A landscape with many valleys, sampled at points; each row gives a point and its height.
A ball rolls from a point to whichever of its 2 nearest points has the largest drop for the distance, and stops where none of them is lower. Distance is the straight distance between rows; heights are no part of it.
nof (h 845): [ -9  -3  15  -3  26   6  -1  33   8   3  -7 -18 -24   2   2   7  12 -16
 -11  -2  37 -27]
Mur (h 478): [-16   0   9 -16  19  18 -10   2  -1 -21   3   6   2  -2   3   0   6 -21
   2  14  16 -12]
ruro (h 313): [  4 -24   3  -1   7  16   2   7   4  -5 -12   3  -4  -9  -3   5  -1 -23
  -2  -4  11   0]
zizuv (h 329): [  2  -9 -13  -1  -7  -7   7  -7 -10  -4  -9 -14   7   1   0  -4   1   1
  -5  -7 -12 -14]
zime (h 432): [ -5  10  -2  15 -19   5  -8 -24   9   2  14   0  17 -10 -12  -9  -6  -2
   9 -18 -13  16]
mesen (h 750): [  8 -10   3   8   8  -1   3 -10  11   4  19   8  12  -7  -9  16  -9  -2
   5   3 -14  16]
dupi (h 857): [ -9   8  22   4  27  15   9  30  14  -3  -3 -13 -25  -4   4  19  26 -24
 -17   3  45 -35]
Lasov (h 717): [ -9   6  13   2  -7  22 -24  12   2 -24  -3  10  -7  -5  18 -13  12   5
   4  12  -9   5]
dege (h 374): [ -5  -2  -9  -2  -8 -20  11  -2 -11   1 -14 -18  -5   7   5  -3  -3   4
  -7 -14   6 -17]
raru (h 118): [ 16 -10   8  -1  21  -5   8   6   0   3  -6   0 -10  -8 -13   3 -10 -31
 -10   4   2   5]
donug (h 362): [-13   7  16 -11  -5  -7 -12  13  -7  -5  -9  -3 -13  11   1   2  10   4
  -7  16   3 -14]
tonok (h 820): [ -8 -10  -1  -5  10  16 -11  17  -4  -9   2   3  -1   2  10 -10  14   0
 -20  17   3  -6]
Som (h 748): [  9  -6  -4  -1   0 -13  -1 -13 -11  -5  10  -9   5   1  -1  18 -11   9
   3  -1  -7   3]
zogup (h 253): [ 20 -24  -1  -5   7   4   8   4   3  15  -9   2  -2 -10 -11   3   4 -15
   3  -9   6  -5]
zapo (h 490): [-10 -10   0  -9  13  -5   0   9  -4 -13  -1  11   6   1   6  -4   3   0
   9  18  13 -14]
sel (h 774): [ -8   5   7   9   4   4   6 -17  19   5  17  11  10  -7 -11   1  -7   5
   2   7 -28  14]
firok (h 479): [  8  -4  -1   2  16 -14   4  21  -1  -6  -7 -15 -16  17  -4   4  -4  -2
  -1  -2  26 -19]
Tep (h 548): [-13  -3  -1  -3   8  -1 -11   1  -4 -13  -9   9  13   7  11  -7  -4  11
   6   5  10  -5]
bepun (h 441): [ -6   2  -4  -3   9 -10  -5  21  -3  -4  -6 -20  -7  17   2 -13   3   4
  -1  -1  17 -19]
mudap (h 424): [-14  -1  10 -17  21  12   0   7   5 -11 -10  10  -7  -3   7   3  14 -30
  -4  16  30 -15]
liro (h 538): [-14   1   9 -17  13  13 -22  -3   4 -13   2  13  -1   3   4   1   9  -5
   5  18   3   5]
Litu (h 638): [ -5  11  10   4  -9  21 -19   1   1 -19   8  12   5  -6   0 -14   2   7
   9   8 -19   5]
nal (h 270): [ 12   5   0 -14  -2  -5   9  -1  -8   6  -8   1 -19  14 -17   6  10  -2
  -2   0   5  -9]
Mude (h 565): [ -1  11   3  13 -13  11 -10 -10   4  -9   6  16  18  -3  -9 -17   8  10
   9   2 -23   5]
kota (h 359): [  1 -20   0  -2  -5  -9   3  17   0   3   6   0  -6  -4   6   1 -10  -6
   7  -4  10  -4]
Rab (h 555): [ 21  -6 -15  -6  -1  -8  14   8  -5  11 -10  -7  -3  12  -1   2   3   8
   7  -9  10 -10]
davip (h 785): [ -4  24  -8  23 -17   2  -9 -31  12  21  29   3  21 -10   0   3   7  18
   7 -16 -24   9]
Muda (h 802): [-17  -8   5  -7   6  12 -17  17  -1  -5  -4   0  -3  -7  26  -9   4   1
 -10  13 -11   1]
Zesa (h 268): [  6  -1  -7   6 -12   3  11  -6  -6  -5  -8  -3   8   3 -15  -4   2  -3
  -8  -3 -18   0]
zimuz (h 837): [  2 -12   7  -8  21   7  -9  17   3  -4  -4 -16 -17  10   4   2  12  -5
 -12   6  30 -18]
lodo (h 231): [ -1 -15  -1  -9  15   7  12  19   3  -2   0   3 -26   1   3   8  -5  -4
  -5   0  15  -4]
tisu (h 181): [ 10  -8   2  -5  13  -6  13 -13   0   5   0 -11  -5  -6 -13   1 -10 -18
  -5   0 -11   4]
Korim (h 403): [  2  -6   1  -1  11 -16   8  11 -11  -1  -4  16  -9   2 -11   4  -7 -12
  -2   1  17  -4]
muz (h 772): [  2  13 -16   4 -25  -7  -3 -16 -19   1   2 -10  11   3  -1   0   3  15
  -8  -9 -11   5]
Tif (h 505): [  1  -3  -5   9   2   6  -1  -3  11  -8   9  14   5  -3   0 -11  -6   8
  12   0 -11  20]
Fufin (h 444): [-13   2  16  -5   5   0 -11  21  -3 -18   1  -1 -13   8   6   8  13   5
  -5  21  20 -25]
rusi (h 370): [-11 -11   3  -9  18  17   3  10   5  -6 -13  15 -10  -5   0   0   6 -27
  -5   6  16   2]
Lobu (h 762): [  7   5 -16   3 -12 -11  10 -16 -19   5   7  -9   4   2  -2  17  -3  10
  -7  -9  -4   7]
milu (h 449): [ -8  14   9 -11   0   3 -10  10   0 -15  -3 -13 -11   6  16 -17  -6  10
   2  15  -4  -4]
Sep (h 307): [  5  26 -20   6 -18  -8  14 -13  -3  25   6  -6  22   0   8   2  -8  11
  -4  -5 -14  10]
Mabe (h 236): [ -8  -3   5  -7 -15  -6   0  13   3   7  -1   0  -5  -3  10  -6 -14   0
   8  -1 -10   1]
bipel (h 298): [ 13   1  -5  23 -17 -13  16 -27   7  15   0  -4  11  -7 -14   0   1  -8
  -3 -10  -5  25]
pur (h 817): [  1  24   2  19 -20  11 -16 -24   8  13  17   5  15 -14   9 -13   4  27
   5 -15 -28  15]
puzi (h 518): [ 12   0 -11   1  10 -15  12  17  -6  11 -13  -6 -14  17  -7  12  -6   3
   4 -20  23 -20]
pano (h 454): [  2   6   2   7 -11   3 -11  -6   8  -8   4   0  -3  -7  12 -19   1  17
  18   0 -20  21]
pege (h 217): [  3  27 -19  26 -15 -11  11 -20   5  25  17  -8  32  -5   4  13  -7   3
  -4  -9 -13  23]
vapa (h 500): [ -7   6   1   5 -16   6  -8 -13  -4  -7   8  13  20  -2 -13  -6  -5   1
  11  -8  -7   2]
duf (h 773): [-19   1  11  -6   2  14 -23  16   3 -19 -12  -1 -12  -2  19  -4   8  -6
  -1   6   1  -4]
Tolur (h 749): [  7  19 -11  22 -25   9   4 -34  10  14  16  -7  26 -10   4  10   2  21
   6 -14 -16  14]
sog (h 365): [ -1 -17   4 -12   9   5  11  10  11  -4   3   2 -18  -9  12   3  -5  -2
   0  15  -2   8]
Nuduk (h 464): [ -1   1   5 -11   6   4  -1   5   1 -10   0  -6 -13   5   8  -1  -8   5
  -3  14   3   2]
Lofe (h 341): [ 12   8  -6   6 -11 -16   2 -11 -13   7  -4   3   8  12 -20  -8   3  -4
  -7  -2   7  12]
rula (h 56): [ 11 -10   5  -6  18  -7   4  17  -8   6  -7  -9 -20  -4  -7   8   0 -22
 -10   1   8 -14]
vugur (h 369): [  7  -3  -5  -1   2 -14   5  -8  -7   0   1  13  -3   4 -17  -1  -4  -3
   2  -4  11  10]
pape (h 364): [ -1  18  -3  25 -25 -10   1 -34  10  16  10  -1  16 -11 -10  -3  -2  -1
   2 -17 -11  24]
lem (h 729): [ 12 -10 -10  10   0  -4   6 -20   2   2  15  -2  14  -2  -7  19  -2  13
   1  -3 -16  11]
sol (h 789): [  2  11 -12   1 -22   3  -7  -5 -10  -2  -2  -1  10   4   9 -16   4  28
  -6  -9 -12   5]
Veta (h 400): [ -4  21 -11   7 -16  -8   6  -8  -2   8   4   8  17   4   1 -13  -7  10
   9  -6 -15   9]
lup (h 289): [  1  15   6  -2  -9  -7 -11   3   0 -10  -5 -12  -5   2  18 -14  -8  15
  14   4 -13  12]
mevab (h 829): [ -2 -19   1 -10  19  16  -4  16   0  -2  -7  -5  -5  -1   6  -3  21 -14
 -21  11  15 -12]
Dar (h 594): [ 21 -10 -13   3 -16  -7  10   4   0   9  -1   0   7   3  -2   7   2   1
  15  -8   1   1]
lagom (h 634): [16 -3 -5 -6 -9  4  1  0  8  9 -2  0  4  7 -2 -3  3  6 14  4 -7  5]
mano (h 345): [  7 -15  -1  -4  21   1  16  26   4   5  -6   3 -23   0   7  11   0  -1
   3  -7  26 -23]
fuvug (h 799): [ -9   9   5   0  -1   1  -6 -10  10  12   1   5   8  -3   3   0  -2   9
   6   3 -34  14]
gitap (h 438): [ -6  -7   5  -7  19 -17   9  16  -5  -5   1  12 -12   1  -2   8   1  -8
   2  16  25 -17]
Vamuz (h 420): [ -5  -3  -6   1   8  -8   8 -12   1   0   6  13   0   1  -3   0 -16   6
   5  -4  -1  20]
sez (h 656): [  3   6   0  -3  -8   5   2 -23   0   2  -7  -9  20   1   2   8 -11   9
   2  -5  -7   5]
Pazu (h 513): [ -7  -7  21  -7   4  -1   0  24  -4  -1  -3   3 -15   3   0  10   5   4
 -12  10  34 -27]
dapal (h 188): [  8 -19   1   4  -8   7   9  -4  -2   2  -7   3   4  -6 -19   1   6 -13
   1 -10  -9  -2]
zis (h 700): [ 12   3  -3  11 -13   2  10 -31   8  11  11  -8  20  -6  -2  17  -9  12
   1 -10 -13  15]
Pota (h 127): [  2 -10   4  -6  27   9  13  23  -1  -1   2   4 -26  -9  -1  11   0 -25
 -13   4  13 -10]
Gek (h 409): [ -3  -4 -11   1   3 -11   4  11 -11  -3 -11  -8  -5  11  -1 -13  -5  -1
  -9  -8  14  -6]
vidu (h 598): [ -8  -2   2  -9  10  14 -20 -11   5  -9   0  10  11  -4  11  -4   4  13
   5   7 -10  12]
fup (h 238): [ 20  -8  -4   8   0  -8  13 -18   3  11  -1  -6   1  -8 -16   1  -7 -13
  -4 -12  -2  15]
riko (h 825): [-10  15   3  14 -10  -1  -5 -29  13   6   6   0  17 -13   4   3  -5  14
  10  -7 -35  12]
namok (h 415): [ -3 -10   4  -5   1 -12   2  12  -5   0  15  16  -7  -7  -2  -3 -11  -8
   0  10   7   3]
gufu (h 310): [ -8   7   8 -15   0 -14  -5   4 -12   2  -9  -9 -17  17 -11   8   8  -5
   1   0   3 -18]
nelog (h 371): [ -5  15   1  -1 -14   0  -6  11  -2   6  -4   0  13   5   5 -16 -12   0
  10  -3 -15  -3]
vuga (h 314): [  6   9  -4  -7 -17  -3  -6   0  -9   9  -7   2  -3  17 -10  -7  12   4
  -5   1   4   2]
nemuv (h 605): [-12  -2  -2  -4   0   5  -9 -10  -3  -8 -10   4  11   1   9   0 -10  16
   2  -5  -8   4]

Call two points neighbours if one is among the 2 nearest of the other. Go from one point of each pair to the other, from neighbour to neighbour, staying as low as possible. Name the highest point that can't be avoided.
dapal and lup => firok
lup and rula => Nuduk
pege and Mabe => Veta

Where does a ball stop that starts at each point below?
duf => rula
pape => rula
dupi => rula
Dar => dapal
vidu => dapal
